The views of a scene show one set of named points, each view turned or mirrored, and shifted as a whole, with a little noise and some points left out.

Scene 1
View 1
ritod: [ -7  -8  -4  23   1  29  39  53  17 -14 -39  14 -22 -12 -45  -7  24 -26
  16  25]
gukar: [ 20  -3 -14  -3  -1  36 -52  10 -58  42 -15  14 -31   5 -20 -19 -14 -13
 -41  15]
Buz: [ -8  -5   2  10  10  38  36  53   8  -3 -30  17 -54 -23 -77 -13  -8 -57
   1  10]
zozon: [  0  43  38  40  33  36 -20  10 -30 -43 -33  24  11  -8 -23  -1 -48 -20
  33  28]
vusa: [ 25  17   2   8  10  34 -33   7 -53 -14 -19  33 -34 -34 -40 -29 -10 -36
  -4  32]
bav: [-29  25  29  25  35  46  15  42 -12  10 -24  -5 -16  17 -55   0 -73 -41
   9  -4]
Mosa: [  3   6  27  54  11  30  -1  30  44  31 -72   4 -41  41 -51   6 -51 -29
 -32 -22]
muz: [ 16  -3 -16  11   5  41   0  34 -39 -40 -22  39   0 -34 -26  -8  43 -17
  31  53]
kef: [-17  32  24  31  25  33  -1  27 -29 -27 -23   7  23   7  -8   1 -30  -7
  35  26]
saged: [  3  39   6   2  10  18 -31   5 -90 -47  11  18  15 -49   8 -42  11  -5
  47  69]
Famu: [ 17   3  -1  18   8  35 -47   9 -37  37 -30  18 -33  14 -28 -11 -31 -23
 -41   4]
kubu: [ 20  -6  -4  48   6  38 -43  19 -18   7 -48  26  33  41  16  18   7  28
  -6  20]
volo: [ 42  18  24  55  11  36 -41   3   4 -13 -69  42 -23   7 -31   1 -26 -23
 -23   9]
Vupep: [  2 -24 -17  14  22  71  10  53  -7  12 -40  41 -18  15 -66  17 -21 -43
 -16  -5]
tinib: [ -6  44  59  67  13  -1  11  22  35 -26 -61  -7 -21   1 -29 -12 -49 -22
  18  13]
loz: [ 20  24  22  54  -1  11 -18  13  -7 -39 -47  23   9  -8   2 -11  14   6
  25  41]
rapat: [ -9   0  -2  16  24  55 -15  37 -27  18 -26  14  -4  22 -44   8 -38 -24
 -10   0]
rup: [ 16  13   3   8  28  63 -32  18 -60 -11 -18  42 -22 -23 -55  -8 -32 -43
  -1  19]
mafom: [ 11  42  15  -6   3   8 -14   6 -64 -44   2  16 -54 -82 -40 -62  -4 -47
  27  52]
biru: [ -2  37  29  16  28  37 -19  14 -33 -10 -27  18 -43 -23 -61 -21 -69 -55
  -3   8]
View 2
Vupep: [-15 -31 -40  22 -30 -25  32  13 -61 -44 -26  -3 -53  21  45  -3 -21   4
 -15  53]
zozon: [  5   3  -4  -7  -8  28 -26 -12 -12 -52  10 -29 -22  25  41  13   2 -29
 -16 -18]
mafom: [ 44 -34 -33 -35  34  47  24   1  42 -23  19   9  23  62  19 -55  -5 -23
 -14 -16]
saged: [ 12 -29   2 -53  29  33 -14  -2  30 -45  -4   3  50  46  14 -21  17  14
   2 -56]
Buz: [ 13 -41 -55  23 -16  12  54   0  -3 -46 -13   5 -50  36  38  -9 -30  -7
 -28  59]
tinib: [ 24  12 -27  36 -44  47 -18 -43  21 -56  16 -13 -48  -3  14  31  -1 -42
 -46  26]
Famu: [-10 -15 -30   7 -68 -18  -7   8 -50 -18   4  29  -3  13  16 -49 -12 -29
 -12  19]
bav: [-21   3 -35   7 -42  28  -5   9 -16 -68   5   2 -59  33  58  14 -37 -38
 -23  33]
gukar: [-22 -24 -30 -14 -65 -22  -4  18 -46 -15  -6  42  19  21   9 -62 -11 -12
  -4   9]
kubu: [-23 -13   4  12 -70 -28 -33 -22 -55 -41 -30   1   9 -18   1  17  27  27
  -9  -4]
muz: [ 20 -52 -18 -11  22  -3  28  -9  -6 -36 -31 -12  10  28  20  -2  22  41
  -6  -7]
kef: [-12  -8  -5 -10 -24  27 -25 -11  -7 -68 -15  -8 -16  24  33  25   1   1
 -12  -7]
rapat: [-24 -21 -21   5 -47 -14   3   7 -49 -46 -26   7 -22  19  34  -3  -8   9
 -12  22]
ritod: [ 10 -45 -39  29 -16  10  42 -22   9 -51 -32   6 -29  17  13  19  -2  25
 -27  46]
rup: [  3 -21 -27 -17   1  -6  12  22 -47 -29   2 -17 -18  41  48 -37 -12 -25
  -8   1]
biru: [ 10  -1 -35  -2 -17  26   3  11 -14 -35  24  -8 -40  41  50 -31 -24 -62
 -26  15]
loz: [ 23 -15  -5  13 -22  16 -15 -39   4 -39 -10 -10  12  -2  -7  16  31  12
 -23 -10]
View 3
rapat: [-20  23  37 -26 -32  -2   2  13  17 -45 -15 -18 -10 -17  35 -27  -3  28
  11  49]
Mosa: [-42  -6  45   5 -36 -51 -10  -4  29 -26  -7  17  10 -11  51 -26  57  48
   2  37]
muz: [  9  13 -12 -31  -2  74  18 -14  19 -19   3 -42   8 -22  13  -9 -38  -1
  23 -19]
mafom: [ 57  -1 -33 -49  29  50  -2 -36  52  30  14 -49 -24   7  58  19 -44 -20
 -12  36]
biru: [ 21  -1  30 -33  -1  -3  -9   7  40   7  -9 -31  -6   2  67 -20   0  14
 -24  72]
Buz: [-27   2  19 -20  -3  45 -19 -25  33   2  16 -12 -13 -17  75 -26   8  53
  -5  21]
ritod: [-23   0  -4  -2 -12  36  -4 -42  33  -7  21   5  -6  -7  35  -3  14  54
   7 -41]
Vupep: [-49  13  39 -24 -29  35  -6   7  13 -35  -8 -19   6 -36  57 -47  10  42
  20  34]
kef: [ 36  16  19 -25 -23   3  21  21  22 -30 -14 -23 -11   8  -6 -12 -18  27
 -18   7]
bav: [  4  16  50 -20 -26  -7  -8  25  25 -22 -10  -6 -23   7  51 -35  10  59
 -31  52]
loz: [ 28  -6  -6 -14 -10  -4  24 -11  33 -16  -9 -18  21  -4 -12   9  -6  -8
  11 -30]
saged: [ 73  23 -33 -46  13  47  23  -7  34 -14  -6 -57 -18   9  -6  22 -69 -29
   4  13]
Famu: [-23  23  12 -32 -21 -31  -2 -11  23 -35 -10 -21  -3 -16  41  -6  11 -17
  40  71]
tinib: [ 28 -23  26   4 -13 -42   5  -4  48  10  -3  11  15  19  25  -6  29  44
 -42  -9]
volo: [ 12 -21  21 -17 -10 -35  13   2  39  -6 -19 -23  39 -12  24  -7  19 -22
   7  26]
vusa: [ 10   4  -5 -41   9  25   1 -14  37  -6  -3 -47   1 -17  48  -5 -20 -28
  21  48]
rup: [  7   7  24 -44  -2  33   1  13  25 -19 -15 -50   8 -23  51 -26 -23  -8
   8  61]
kubu: [-16  25  11 -11 -43 -29  32   8   3 -65 -25 -19  26 -21 -26  -7   5  -7
  48  -6]
zozon: [ 50  -4  30 -28  -8  -1  15  27  29 -12 -26 -33  15   3  12 -17 -16   9
 -28  19]
gukar: [-23  37  -3 -39 -19 -15   1 -22  19 -46  -9 -34 -14 -19  38   6  -7 -26
  57  75]
View 4
Vupep: [ 20 -40 -13  -1 -31 -18 -14 -43  54  18   4 -38 -35 -13  40 -18 -50  19
 -33  13]
muz: [ 62 -16  25 -24  -7 -12 -13 -13 -43  23  35 -37 -14   2  61  -1 -13 -31
  -9  22]
kubu: [ 49 -62 -17  -7   1  30   0  19  -9  -1 -21 -76  16  20   7  14  -7  -2
 -40 -15]
kef: [ 78  -4 -12  -2  10  18   5 -20 -20  25 -42  -9   3  12  29 -21 -23  -5
 -21   9]
loz: [ 50 -31  12 -10  15  17   3   8 -54   7 -23 -15  -6  10  37   4   1 -24
 -21 -30]
saged: [ 85  24  21 -45  31  18  17  21 -77  62   8  -6   0  32  56   1  -2 -30
 -12  44]
bav: [ 44  -1 -27   7   3   3  11 -53  36  36 -59   9 -28  -9  27 -39 -55  26
 -30  13]
biru: [ 26  11  -2 -18  -3  -4  12 -15  20  51 -41  43 -55  11  43 -20 -34  20
 -39  18]
zozon: [ 76  -2   2  -1  -5  14   8  -2 -18  21 -51  27 -15  28  35 -14 -22  -3
 -25   7]
volo: [ 23 -34  -2 -16  -4   7   6  28  -3  13 -42  19 -32  30  31  11  -8   8
 -44 -25]
rapat: [ 39 -23 -26 -10  -9   7  -1 -30  39  33 -20 -33 -17   4  25 -17 -40  21
 -37  26]
Mosa: [-16 -56 -32   9   4   0   7 -38  51   9 -62 -13 -42 -17  14 -20 -39  35
 -50 -48]
ritod: [ 21 -30  10  -3   6 -18  -7 -62 -20  17   7 -35 -30 -36  53 -23 -33 -17
  -7 -19]
Buz: [  4 -14   3 -12  -1 -29  -2 -63  13  40   4  -6 -56 -36  59 -32 -49   1
 -17   0]
tinib: [ 27 -22  -5  12  18   5  15 -31 -20  10 -82  37 -28 -10  31 -29 -24   0
 -26 -55]
Famu: [ -4 -33 -21 -37   8  13  12  12  34  47 -15 -32 -32  18  18  10 -17  31
 -52  10]
vusa: [ 28  -5  12 -42   1  -3   9  13 -11  52  14   4 -44  23  52   6 -14   3
 -34  28]
rup: [ 45  -3   1 -26 -22  -6   0   2  24  41   4   7 -39  24  49  -5 -31  16
 -32  47]
View 5
loz: [-22 -44  -2  34  -8  22 -25  35  36   3 -41   3   3  49  10   2  44  44
 -14  23]
ritod: [-27 -19 -28  41 -25  19  14 -24   7  25 -32  27   5  28 -20 -18  26  93
 -34 -15]
muz: [-14 -58 -32  23 -49   0 -38 -31  19  36 -21   2   8  39  23   3  25  82
 -23  21]
gukar: [ -1 -10 -19 -19 -31  21  24  12  -8  39 -14  21  13  14  31  72 -31  24
  11  -2]
vusa: [ -6 -32  -6   3 -30   9 -10   4  23  71 -11  14 -16  28  45  21 -11  50
   2  -2]
Vupep: [-11 -13 -44 -24  17  13  12 -38  -1  45 -10  37  24   7  -6  -1 -10  56
 -34 -44]
tinib: [-43 -10   9  43  36  47  14  51  42  18 -47  38 -29  39 -17 -44  27  39
 -15 -30]
Mosa: [-17  21  -8  -3  56  41  54  32   8  19 -34  43  14  13 -32  -9   5  28
 -27 -58]
volo: [ -2 -20  12  -1  31  22  -5  48  36  39 -27   9  -2  38  19   6  13  14
 -10  -5]
saged: [-50 -84 -24  41 -77  28 -78   3  43  10 -28   6 -28  47  61  15  23  63
  17  49]
kubu: [-12 -33 -33 -11  16  31 -16  21   2 -24 -37   4  53  37  -5  51  31  14
 -19  17]
rup: [-17 -36 -24 -17  -7  12 -18 -16  25  67  -1  24  -8  16  50   8 -24  40
  -4 -21]
biru: [-38 -20  -8 -10  20  36  -1  13  45  75  -6  49 -46  11  42 -21 -37  25
  15 -53]
zozon: [-45 -49 -19  10  19  38 -42  22  47  28 -26  31 -21  34  33 -21  12  25
  -2 -10]
kef: [-56 -44 -34  14  -1  47 -36   8  33  -2 -31  37  -9  26  19  -7  15  31
  -2  -5]
Buz: [-23  -5 -22  28 -18  19  32 -31   9  64 -19  39 -13  10  -6 -24  -4  89
 -27 -43]
rapat: [-31 -18 -42 -17  13  33   4 -15   6  22 -16  37  13   7   8  16 -19  32
 -11 -31]
mafom: [-27 -43   9  44 -78  12 -13  11  43  83 -16  16 -65  33  61  -5 -13  84
  21  14]
bav: [-62 -13 -32   3  27  55  13  -3  24  25 -22  65 -22   3   5 -21 -21  37
  -4 -55]
View 6
vusa: [-17  -9  -2  32  -9  43  16   9  52   1 -16 -38  -6  -2  71  27  -5  53
 -11  13]
Mosa: [-37 -49  67  -2  -4 -38  67  53  48  -7 -20 -15  59  40   6  63  24  24
   6  33]
volo: [-35 -23  38  47 -16  25  39  25  58 -18  -5   0  10  23   4  57 -10  54
 -17   5]
muz: [ 10  21 -40  34 -32  40 -15  47  20  20  -3  -5   3 -11  62  20  31  33
 -25   7]
zozon: [-20 -13  19  40 -22  46   6   2  32  -3  23 -23  10  -2   3  69  28  40
  -4 -17]
rup: [-30 -22   5  52 -12  49  11   5  42  23 -17 -40  11   4  54  38  24  59
 -11   9]
rapat: [-25 -36  31  24  -9  12  19  27  34  34 -27 -40  43  21  38  46  52  29
  -2  24]
Famu: [-28 -36  45  25   0  19  33  27  65  27 -53 -31  11  31  52  29  13  61
  -4  31]
Vupep: [-34 -36  -2  31 -15  -8  33  51  26  21 -29 -39  72  18  60  40  43  15
  -5  45]
tinib: [-12 -18  46 -14 -19  -9  41  26  34 -36  35  -8  14  11 -17  83  11  25
   2 -10]
biru: [-36 -34  25  17  -7  26  34 -15  48  -9   1 -72  19  -6  45  61   3  40
   9   0]
gukar: [-16 -32  38  21   4  30  18  25  70  44 -66 -35  -3  28  67  10  19  70
 -11  31]
loz: [  2  13  15  25 -28  30   1  46  39  -2  12  27 -15  12   4  46  18  47
 -24  -6]
bav: [-30 -40  42  -6  -7   3  32   6  26  13   5 -63  50   8  23  70  52  16
  17   4]
kef: [ -4  -3  33   9 -19  38  -3  13  34  10  19 -20  -3   1  -1  62  44  41
  -7 -18]
kubu: [-18 -11  38  54 -20  29   0  65  42  46 -36  34  13  46  -5  35  55  57
 -28  26]
ritod: [ 11   2 -12 -16 -23 -18  21  67  15  -3   4 -10  32  -1  53  36  36   9
 -10  16]
mafom: [ 15  15 -18  -6 -10  49   3 -14  45 -19  15 -56 -41 -34  88  26 -24  51
 -11 -19]
saged: [ 21  26 -13  22 -26  85 -36  -5  35  24  12 -25 -53 -23  46  28  24  64
 -23 -29]

Which points are out of place in each view (at most two, in the order of its rows)? Write none if all are in place.
view 1: volo
view 2: rapat
view 3: ritod
view 4: none
view 5: saged, biru
view 6: rup, kef

Scene 2
View 1
Kat: [  4 -14  15   8 103   8 -15 -12 -11  53  66 -31 -11   5 -29 -19  -8  13
   3  14]
Bukur: [ 35   3  23  11  60  55   9 -17  23  11  27   2  -6  32  42 -20   2 -44
   0 -14]
ginom: [  6 -48 -32 -12  60  -7   0   9 -17  15   6   3 -22   1 -24   4 -37 -15
 -13  29]
soput: [-16  -3 -21  -6  77  -2   9  38 -16  24  15   0  18  10 -50   8 -13 -13
  16  40]
pabet: [ 11 -19  -5  12  68  12  17   0  -5  25  12 -20 -37   3  -6 -21  -9 -22
 -24  11]
godep: [-12 -35 -20 -12  64  -2  -8  40 -14  25  20  44  47  34 -44  51 -33 -41
  20  44]
Fupar: [ 31  24   3  26  28  45  63  22  16 -14 -34   7 -31  37  26 -25  21 -85
 -48  -5]
pezud: [ 23  -9 -20 -43  80  13 -14  21 -27  -7  61  32  45  29 -33  18 -31  -7
  36  36]
tema: [  8  14 -10 -11  58  24  18  48  -8  -2  21  44  49  53 -28  33  -6 -58
  15  30]
siso: [  7 -23  -9   4  41  20  17  33  -1   5   1  52  30  51 -10  41 -13 -77
  -8  22]
robam: [ 13 -46  -7 -20  93   8 -33 -19  -9  31  60 -12  -2   1 -14  -7 -40  17
  25  15]
vebof: [ 48   0  33  25  83  18  19 -16 -26  26  70  -8 -35  39 -19 -15  12 -36
 -63  -2]
munot: [ -6   2  13   4  75  45  -5   3  26  32  23  -9  26  20  15 -13  -3 -18
  43   7]
Zino: [ 21  34  35  11  75  47  16  20   3  21  58  29  51  67  -9  18  25 -57
   7   6]
kabo: [-18 -25  13  13  87   6 -16  16  -2  56  44   7  35  30 -34  26 -13 -20
  20  26]
Vureb: [ -7 -35 -24 -17  83  -8  -9  10 -13  28  25 -13  -3  -8 -33  -4 -35   9
  19  33]
View 2
robam: [ 62 -41 -50 -14  58 -16 -34 -38  22  49  16  -3  23  25  46  16 -15  13
  13  13]
pabet: [ 31  -6 -20 -32  16  -7  18   5  12  34 -17   5   3  -3  34  21   1 -10
  25 -27]
soput: [ 24 -42 -10  11  42  14  15 -19  14  41 -19 -41  50 -12  27  47 -29  -5
  16 -11]
siso: [  1  26  28 -32  35  23  16 -56   9  14 -70 -19  26 -45  27  29 -30  -5
  15   1]
vebof: [ 49   0 -16 -49  -4 -39 -23   5  40  55 -22  41  18 -19  29   0 -56 -16
  26 -73]
Kat: [ 72 -50 -50  -8  25  -9 -16 -18  43  49  17  11  33  18  32  13 -39   0
  18 -27]
Vureb: [ 38 -47 -37   1  51  -1   2 -15   8  44   3 -26  33  16  39  41  -5   0
  12   3]
pezud: [ 31 -34   6  -4  73 -16 -49 -61  13  50 -26 -51  47 -20  45  41 -48  13
   8  12]
tema: [  7  -4  38  -6  36  17  -1 -66  22  26 -58 -45  42 -49  22  44 -53   3
  18  -8]
kabo: [ 47 -28 -27   1  45  21   1 -60  29  32 -16 -11  43  -2  29  25 -43   3
  10   9]
munot: [ 57 -36   7  -2  10  22   3 -67  53  17   9 -19   5  -4  30  10 -24  21
  35  -6]
Fupar: [  9  28  64 -51 -39   0  42  -1  25  11 -40  -6 -33 -47  28   9   0   0
  56 -68]
Bukur: [ 54   2  25 -43 -12  -8  -9 -50  48  16  -4   7 -26 -14  36 -10 -18  19
  45 -27]
Zino: [ 41  -3  36 -20   4  11 -16 -82  63  23 -41 -10  34 -50  16   9 -88   7
  28 -36]
ginom: [ 20 -14 -31 -20  48  -8   7   0  -9  42 -21 -11  19   5  43  37  10  -6
  16  -1]
View 3
Vureb: [ 18  19 -38  12  -9 -11  11 -49   2 -19  -7  20  23  -1   2  -3 -10 -33
  13  -2]
tema: [ -6  18  39  21 -24  10  42  15 -63 -19 -17 -11 -23   8  19  14  39 -21
  20 -21]
vebof: [-23  -2   5  30  35  44   4 -48 -14  41   6 -56  41  13  -1 -34  14  22
 -49 -44]
kabo: [ 23  29  -1  15 -15  22  13 -28 -26 -21  27   0   5   1  11  21  -4 -36
  -2 -10]
Zino: [ -3  20  66  15   7  52  19   8 -47  -8  22 -44 -25  15  26   5  50   8
 -14 -27]
Fupar: [-16 -67  -2  -1  13  22  14  28 -31  29 -68 -35  21  48   5 -13 104   1
 -50 -49]
ginom: [  0  -5 -50  12 -21  -2  24 -31 -19   0 -29  13  36   1 -13  -6  -5 -35
   6 -23]
Bukur: [ 10 -31  -9 -22   1  66   2   6   0   3   9 -23   7  20   6 -24  61  14
 -31 -20]
pabet: [  2 -19 -36   9  -1  15  11 -29 -13  17 -21  -6  43  16  -6  -9  17 -24
 -28 -31]
Kat: [ 25  26 -21  13  24  18  -9 -65  20  -3  34 -13  29   5   7 -10 -12  -8
 -26  -6]
pezud: [-10  34  12   6 -31  26  47 -11 -21 -28   5   7 -21 -19   6 -20   8   2
  49  -3]
munot: [ 41  -1   0 -15  -2  35  -4  -4   5 -30  25   1 -11  17  18   5  45 -10
 -12  -2]
godep: [  3  29   6  29 -42   5  45  -8 -65 -23  -3   8  -6  -8   7  28  -5 -53
  27 -22]
siso: [-22 -12   7  17 -48  31  51  20 -79   3 -31  -6   5   4  -2   7  28 -35
   7 -42]
View 4
vebof: [-31 -96 -64  36  -2  31  13 -34  20 -18 -37 -14   9 -21   2  43  46 -33
  -5   1]
Vureb: [  2  10  33  41  -5  19  12 -10 -21 -15 -63   0 -20  -5 -11  32  -2  -8
 -21  14]
robam: [ -4 -18  14  45   9  42  33 -19 -24 -34 -58 -15 -19 -12  -6  19 -21   8
 -15  48]
pabet: [ -1 -19 -20  14  -9  11   8  -3  22  -1 -43   8  -6 -15   6  39  31 -28
 -17  15]
ginom: [ 14  19  18  24  -6  22   5 -12   8  -6 -40   7 -19 -24  -7  37  28 -25
 -16  20]
Bukur: [-12 -63 -52 -35  30  -2  37   2  15 -21 -18 -11  14   4  14  11  -9 -27
   0  17]
Zino: [-48 -62 -28 -28  54   6  21 -51 -21 -34   3 -31  14  51 -23  25  31 -31
   1 -33]
munot: [-28 -29  -5 -23  27  -3  31  -2 -25 -23 -41  -6   2  43   3  11 -24  -8
 -10   6]
Fupar: [  4 -48 -65 -60  11 -40   6  14  62  11  -4  20  28  -7  12  32  46 -68
  -3 -38]
Kat: [-38 -50  -8  50  -6  33  20 -16 -25 -24 -78  -9  -8   9   2  32  -6   1
 -18  20]
soput: [-14  12  35  20   8   4  -4 -18 -26 -14 -46   0 -13  21 -23  38  24 -22
 -18 -24]
pezud: [ 10  -3  44  22  42  29  21 -52 -42 -45 -10 -35  -9  -2 -49  16   4 -11
   3 -11]
godep: [ -9  39  46   0  35  24   0 -51 -22 -18  -1 -14 -27  32 -29  35  48 -15
 -16   1]
tema: [-12   0  20 -26  48  -2   4 -48 -18 -21  13 -19  -4  34 -34  30  44 -36
  -2 -40]
View 5
ginom: [-27  32  49 -26 -14 -18  -8  37  16 -21  -1  12  -5   6   9 -24   6 -18
  16 -46]
Fupar: [-14 -13 118  23  19 -79  64  29  -6  -4  16  -7  14 -35 -19  25 -24  59
  23  13]
siso: [  2  17  63  20  40 -53 -23   8  -4  -1  49  43  -9  -7 -13  13 -23  -5
  14 -10]
tema: [ 14   3  37  37  26 -62 -42  28 -11 -21  32  55  -1 -23   6  27 -12 -25
   8   3]
Bukur: [-20 -12  30  13   8 -57  23   1 -28  -4  17 -45  41 -10  14  23  -7  41
  32 -10]
vebof: [  5  15  18   1 -13 -61  73  23  -8   3  16 -49   0  -6  12  -5  18 -24
  71  24]
pabet: [-21  21  52 -11  -6 -29  31  28  21 -10  -4 -13   0  -5  12 -15   2   1
  27 -24]
Kat: [-17  18 -30   2 -20 -21  24  19  16 -23 -28 -32  19  -2  49 -15  24 -30
  34 -11]
munot: [-22 -12  -4  28  10 -34 -16   3  -5 -26 -14 -13  47 -17  38  20  -5  19
   6 -16]
kabo: [ -7  20 -16  16  11 -22 -27   6  11 -19   2  15   9  -3  38  -3   5 -31
  14 -22]
soput: [ -7  17  21  15   0 -29 -16  45  27 -37 -20  40   1 -22  31  -5   7 -36
   4 -17]
Vureb: [-30  19  17  -9 -17  -9 -20  37  23 -35 -26  11  17  -4  36 -16   8 -14
   4 -46]
robam: [-28  19 -22 -26 -29 -14 -25  19  -6 -23  -7 -27  28  13  42 -18  21 -26
  28 -48]
godep: [  3  32  19  13  27 -27 -60  18  12 -19  27  63 -16  -5  11  -3  -3 -45
   2 -24]
pezud: [  6   8  -2   3 -18 -51 -67  43 -27 -39  22  30  12  -4  23  12  14 -54
  22 -26]

Which points are out of place in each view (at most two, in the order of its rows)? Write none if all are in place.
view 1: pabet, kabo
view 2: none
view 3: pezud, siso
view 4: none
view 5: Vureb
